Points on a hilly landscape, in no order, each with its height.
A ball rolls from a point to the lowest of its 5 nearest points, and stops where none of them is lower. Distance is the straight distance between rows; heights are no part of it.
z790 (h 21.7): [  9   6   9  19  28  -7 -17 -21  58  24 -20  29  -8   6   9  16 -26   8
 -13 -22   6  -2]
z54 (h 38.2): [ -9  -8  -5  -7  11   4 -16  25 -23  -8 -14  16  -4   4   7 -14   0  -9
   7  -9  16  24]
z303 (h 14.7): [ 19  16  24  -9  12 -16 -29 -23  27   4 -19   5  15   3  25  -3  -8  14
  -3 -12  -6 -18]
z393 (h 47.6): [ -9 -22 -22 -16  14   6   4  47 -68 -27  10   0 -30 -19  18   3   1   5
 -11  11  21  33]
z431 (h 39.2): [  7  -9  -4 -23   8  -1   5  36 -25  -3   1  24 -10   2   4  -9  -6 -20
  -2  -9   9  15]
z448 (h 73.8): [ 16  22 -20  10 -43 -44  44 -12   0  36  36   3  -2 -27   1  -8 -29 -22
   3  12 -28 -16]
z188 (h 6.8): [  6  15  22  -7  19  12 -38 -12  23 -20 -32  -6  14  15  11 -12   2  13
  11 -17  -6  -5]
z537 (h 37.7): [ 23 -24  -7  -9 -20   2  24  -4  27  34  13  34 -15  12 -21  21 -20 -21
   7   5  -4  -7]
z469 (h 19.7): [  5  18  12  19  40  -2 -32 -30  57   1 -33   8   3  17  12   0 -11  30
 -10 -28   8 -16]
z632 (h 55.8): [ 17  17   3  -4 -22 -37  18  -7  -7  20  21   7   9 -20  13  -6 -21 -18
  -1  -3 -22 -10]
z502 (h 22.1): [  4  22  22  -6 -13 -25   4 -11 -51 -26  -6 -39  16 -11  26  -7  20  11
  -1  18 -35   2]
z518 (h 38.9): [ 19  24  14 -11 -13 -32   3  -6   5  13   9   2  14 -14  18 -11 -19  -4
  -9   3 -24 -27]
z985 (h 62.4): [-23 -16  19   5   7  46 -14  16 -40 -76 -11 -33  -5 -19  -6  49  31   0
 -13  42  16  41]
z292 (h 21.5): [ 15  26  43  -3  -7 -10 -46 -28  24 -21  -9 -45  30   1  28   6  14  38
   1   8 -25 -44]
z825 (h 57.4): [ 10   4 -25  -2 -49 -24  46  -2 -26  38  48  -2 -22 -16 -13   1 -30 -17
  10  12 -23 -17]
z914 (h 20.2): [ 27  16  16  -1   1 -29 -10 -16  34  26  -1  20   1  -6  12  11 -31  -4
  -3  -5 -10 -20]
z219 (h 50.4): [-19 -10  13  -4  12  29 -21  15 -43 -66 -21 -23  -7  -7  -6  26  36   4
   6  28  10  39]
z391 (h 16.6): [ 23  21  36   3  20 -23 -37 -26  47  -9 -16   1  15   5  34   3  -6  46
 -12 -12 -12 -36]
z246 (h 63.5): [  8  40   7   0 -12 -46   3 -24  -5   7   5 -28  23 -24  22 -21  -3  16
  -5   6 -42 -24]
z924 (h 37.5): [-10   1  17  -3  16  10 -27  16 -23 -36 -27 -11  13   9  10 -10  28   3
   7  -6  -1  24]
z112 (h 13.9): [  2  12  47   2  16  10 -50 -30  44 -22 -24 -35  21  16  25   2  14  40
  -1 -13 -12 -31]
z979 (h 35.6): [-18  17  43   9 -34  -7  11 -33 -35 -45   1 -67  24 -25  28  30  26   5
 -10  32 -33   6]
z398 (h 44.0): [-17 -11  -4  -2  19   9 -15  34 -41 -43 -17  -9  -1  -1   9  -3  20   8
   3   1  16  34]
z663 (h 27.9): [ -4   7  42  -5  -5  14 -31  -5 -22 -42 -19 -34  25  12  15   0  32   3
  11   7 -18  -7]
z313 (h 37.4): [ 16 -28  -5  10   9   3  18 -19  63  31   2  33 -20  20 -16  29 -25  -5
   0  -9  11   0]
z605 (h 39.3): [-28 -53 -42  -2   6  31  19  31   4  43  34  19 -18  16 -43  17   7  -5
  22   0  42  11]
z360 (h 35.4): [  1 -20 -22  -1   6  23  12   9  38  37   4  30 -12  18 -19  -4 -17 -20
   2 -16  22   9]
z512 (h 10.6): [ 28   6 -23   7 -53 -28  51 -26  12  44  43   2 -20  -4 -37  11 -29 -13
  24  29 -35 -26]
z804 (h 60.6): [-17  39 -22  17 -30 -58  33 -12 -36  11  10 -41  -5 -44  26 -29  -7  -3
   1  14 -35  -5]
z288 (h 40.8): [  4 -12 -26 -18 -14  -7  14  42 -56  12  26  20 -18 -13   9  -1 -10 -18
  -2   1   8  11]
z351 (h 51.5): [ -6  38 -18  10 -31 -46  35  -1 -49  19  19 -15   2 -34  12 -10 -11 -13
 -12   8 -31   4]
z765 (h 29.4): [-19  -3 -15   0  37  20 -17   9  20   5 -26  17   6   1  -9 -31  13  -8
  -7 -24  26  13]
z181 (h 53.6): [-23  30   3  16  39  39 -31 -14  24 -35 -37  -9  23  13 -21 -34  31  18
  -3  -7  16   6]
z658 (h 37.3): [-14 -40 -36 -18 -28   7  27  42 -67  21  65  12 -47 -10 -11  30 -19  -9
   8   3  28  18]
z818 (h 34.7): [  0  31  34  -1 -26 -25  -8 -29  -9 -27   3 -62  37 -13  27   0  26  25
  -2  22 -35 -29]
z840 (h 43.9): [  2  12 -11  -4 -20 -24  27  24 -60   7  27   0  -6 -18  16  -8  -9 -20
 -14   1  -8   6]
z252 (h 27.4): [ 14  14  35 -11  -9  -9 -25 -13 -13 -21 -14 -21  28   0  20  -4  15   7
  -1   5 -24 -22]
z87 (h 29.5): [ 23  -5   4 -11  -5  -6   4   4  25  24  11  25  -8   7   2   4 -29 -17
  -2 -12  -2 -10]
z13 (h 30.5): [ 37  -3  13  11 -16 -29  18 -22  44  32  18  26  -7  12  -5  36 -39  -9
 -12   9 -12 -24]
z460 (h 35.7): [ -4 -30 -32  15  17  27  20 -17  58  38   2  36 -19  27 -35  15  -5  -7
  -2  -9  30  11]
z411 (h 20.8): [ 17  15  33  13  24  -5 -55 -37  52 -10 -24 -30  13   5  28  15  -1  62
 -17 -21 -11 -46]
z951 (h 8.6): [ -5   4  35  -4  11  28 -51 -15  25 -31 -31 -28  25  14   3   4  21  18
  11  -8  -5  -4]
z588 (h 60.2): [-29  29 -11  17  47  43 -22 -16  33 -22 -32   5  24  11 -28 -49  30  17
 -14 -14  26   4]
z582 (h 61.3): [-32  30  16  26  47  51 -39 -41  40 -31 -35 -19  27  15 -26 -30  27  29
  -6  -7  18  -7]
z27 (h 48.4): [ -1  -2  -2  -8   4   3   5  34 -55 -34   1  -1 -10 -11  20  -2   7  -5
  -3  10   3  25]
z43 (h 8.7): [ 35  -2  -7   3 -44 -32  40 -22  20  40  34  12  -9  -2 -19  15 -37  -9
   3  20 -28 -27]
z315 (h 29.3): [ -9  20  51  -4 -28  -3 -18 -27 -31 -34  -7 -58  28  -2  15  11  34  14
   1  17 -30  -7]
z948 (h 4.7): [-12   4   4  -2  31  10 -33 -12  27  -3 -36  13  11   9   4 -28   5  -7
  -1 -20   9   5]
z578 (h 51.1): [-37 -10  -4   4  32  35 -18  25 -17 -53 -29 -13   7  -2 -12  -3  45   7
   3   8  27  30]
z286 (h 58.1): [ -7  28 -34  23 -51 -46  50   0 -30  29  33 -19 -10 -33   3 -17 -22 -19
   4   6 -34  -1]
z247 (h 14.0): [ -3  28  14   2 -17 -20  15  -8 -67 -19  -2 -28   9 -22  23 -19   6   2
  -2  18 -38   7]
z432 (h 10.2): [  2  11  17  -7 -11 -12  16  -2 -69 -35   0 -35   0 -22  22   3  16   1
 -12  18 -28  17]
z61 (h 30.9): [-14 -20 -19 -14  16  10  -4  43  -4  12   1  18  -7   3  -3 -16   2 -18
   9 -20  27  25]
z812 (h 11.4): [  3 -47 -34 -15 -24  14  34  30 -25  31  50  19 -26  15 -28  19 -14 -17
  18   1  19   5]
z21 (h 31.4): [-17 -32 -29 -13  -3   7  11  42 -25  13  24  21 -20  -4   0   3  -4 -19
  10  -5  23  18]
z682 (h 37.6): [ 14 -34 -16 -14 -24   6  13  20   3  26  17  21 -15   6 -18   8 -25 -20
  13 -14   8   5]
z456 (h 36.5): [ 34 -26 -25 -12 -42   2  42   6  -1  35  37  13 -27   8 -23  26 -19 -17
  22  17  -4 -15]
z638 (h 33.2): [ -5  -7 -19  13  24  17   0  -8  50  28 -18  30  -6  13 -19 -11 -18  -5
 -10 -22  30   3]
z363 (h 36.6): [-11 -21 -28   8  17  33  18   2  47  30   6  33  -8  11 -23  -9  -5  -7
  -5 -15  38   9]
z354 (h 48.8): [ 14  -9  -7  -5 -30 -18  26  23 -30  26  28  27 -11  -3  -1  -5 -22 -27
   0  -2  -5  -4]
z125 (h 33.4): [ 15  21   8  -9 -16 -34  12   5 -44   4   5 -14   4 -12  23 -16   0  -2
   0   3 -30  -5]
z585 (h 20.3): [ 20  17  17 -19   2 -21 -26  -9  -2  -5 -11  -1  15   3  22 -13 -10   1
  -7  -9 -22  -8]
z263 (h 25.0): [ 32  -7  20  35  -8 -35  14 -35  65  30   3  31  -9  14   6  55 -30  10
 -15   2  -9 -28]
z874 (h 41.1): [-32  -1 -16   0  32  22 -17  29  -2 -25 -22   2   5   6 -17 -27  27   0
   2  -4  33  31]
z101 (h 34.6): [-28 -34 -45  -3  18  32  18  21  27  32  13  31  -7  10 -29  -8   0 -19
  13 -12  40  13]
z201 (h 12.3): [-12   4  -1  -2  33  22 -25   5  12 -29 -45  -3   9  12   0 -20  22   7
   4 -13  16  19]
z474 (h 28.1): [  9 -10 -13  -1  17  -2  -6   3  29  19 -12  33  -8  11  -1  -8 -12 -15
  -4 -22   4   3]
z640 (h 49.6): [ -9  38   8   9 -25 -43   6 -30 -31 -15   0 -64  32 -33  28 -17  17  17
   1  23 -48 -14]
z947 (h 44.6): [-31   1  29  12  11  37 -38  -6  -3 -58 -39 -34  14   9  -4   4  39   2
  14   1   5  24]
z220 (h 19.8): [ 11   2  11  -8  18   0 -26   6  14 -10 -22  14   4   4   9 -17  -3  -3
   0 -10  -5   3]
z103 (h 46.1): [-28  21 -25  10  46  29  -4  -2  35   5 -16  31  18   6 -30 -44  14  -1
 -19 -18  40  -2]
z228 (h 10.3): [-27 -31 -35 -10  11  19   1  43  -8  20  12  27 -18   5 -13  -8  -4 -10
   6 -16  42  20]
z17 (h 21.4): [ -2   8  29 -15  -8   0 -16  -3 -41 -34 -13 -31  16  -7  17   3  19   9
  -2  11 -24  -2]
z244 (h 25.5): [ -6  -5  36   4  -9  19  -6  -9 -51 -64  -8 -42  11 -12  17  29  35  -2
  -5  26 -18  14]
z384 (h 42.9): [-33   8 -33  14  31  32  14  14  39  28   5  31   5  11 -35 -26  12  -4
 -21 -12  52   4]
z801 (h 40.5): [ -6 -33 -29  -7   0   0  18  51 -59  11  31  15 -35 -14   4  13  -8 -10
  -3   3  30  20]
z681 (h 37.2): [-29 -11 -26  -2  30  21  -6  33   7   9  -8  21   0   5 -17 -26  11 -10
  -7  -7  42  19]
z617 (h 28.7): [  8   1  16 -14   5 -13 -18  12 -21 -12 -12   5   8   2  17 -18   1 -12
   4  -9  -7   0]
z715 (h 35.9): [ 51 -24  -2  11 -26 -22  50 -43  39  27  13  21 -28  18 -33  52 -28  17
   8  30 -21 -27]
z401 (h 51.9): [ 25  -2  -6  -8 -36 -23  28  -3   7  39  32  18  -9   1 -12  10 -31 -22
   3   6 -18 -23]
z672 (h 37.8): [ 25 -47 -27   0   0  23  34 -20  54  35   9  27 -29  34 -39  31 -16   4
  13   2  12  -2]
z156 (h 42.8): [ -8 -46 -46  -5   1  50  29  18  34  42  24  21 -24  24 -44   8  -1  -7
  22   2  44   3]
z173 (h 39.1): [-22  -6  31   8   0  37 -26  -4 -20 -60 -21 -30  13   4  -3  17  41   1
   7   8  -4  26]
z190 (h 22.9): [ 30  18  22  16   5 -40 -15 -26  52  24  -3  27   1  -4  22  34 -27  23
 -24 -10 -11 -36]
z752 (h 28.6): [-11  15  21   9  31  21 -49 -27  42 -31 -39 -15  15  13   5 -14  15  29
   3 -16   9  -6]
z611 (h 46.2): [  3 -16 -18 -11 -31 -11  45  36 -53  21  49   9 -31 -12  -3   8 -20 -14
   7   8   0   5]

Call two points neighbours if one is among the 5 nearest of the other. Go from one point of each pair to the other, from neighbour to neighbour, staying as low as possible. Name the highest point that can't be avoided.
z432 and z228 | z360
z43 and z948 | z13
z432 and z948 | z252
z812 and z228 | z21

For each start below, name the point where the ball stops.
z286 | z432
z391 | z948
z411 | z948
z292 | z948
z460 | z948
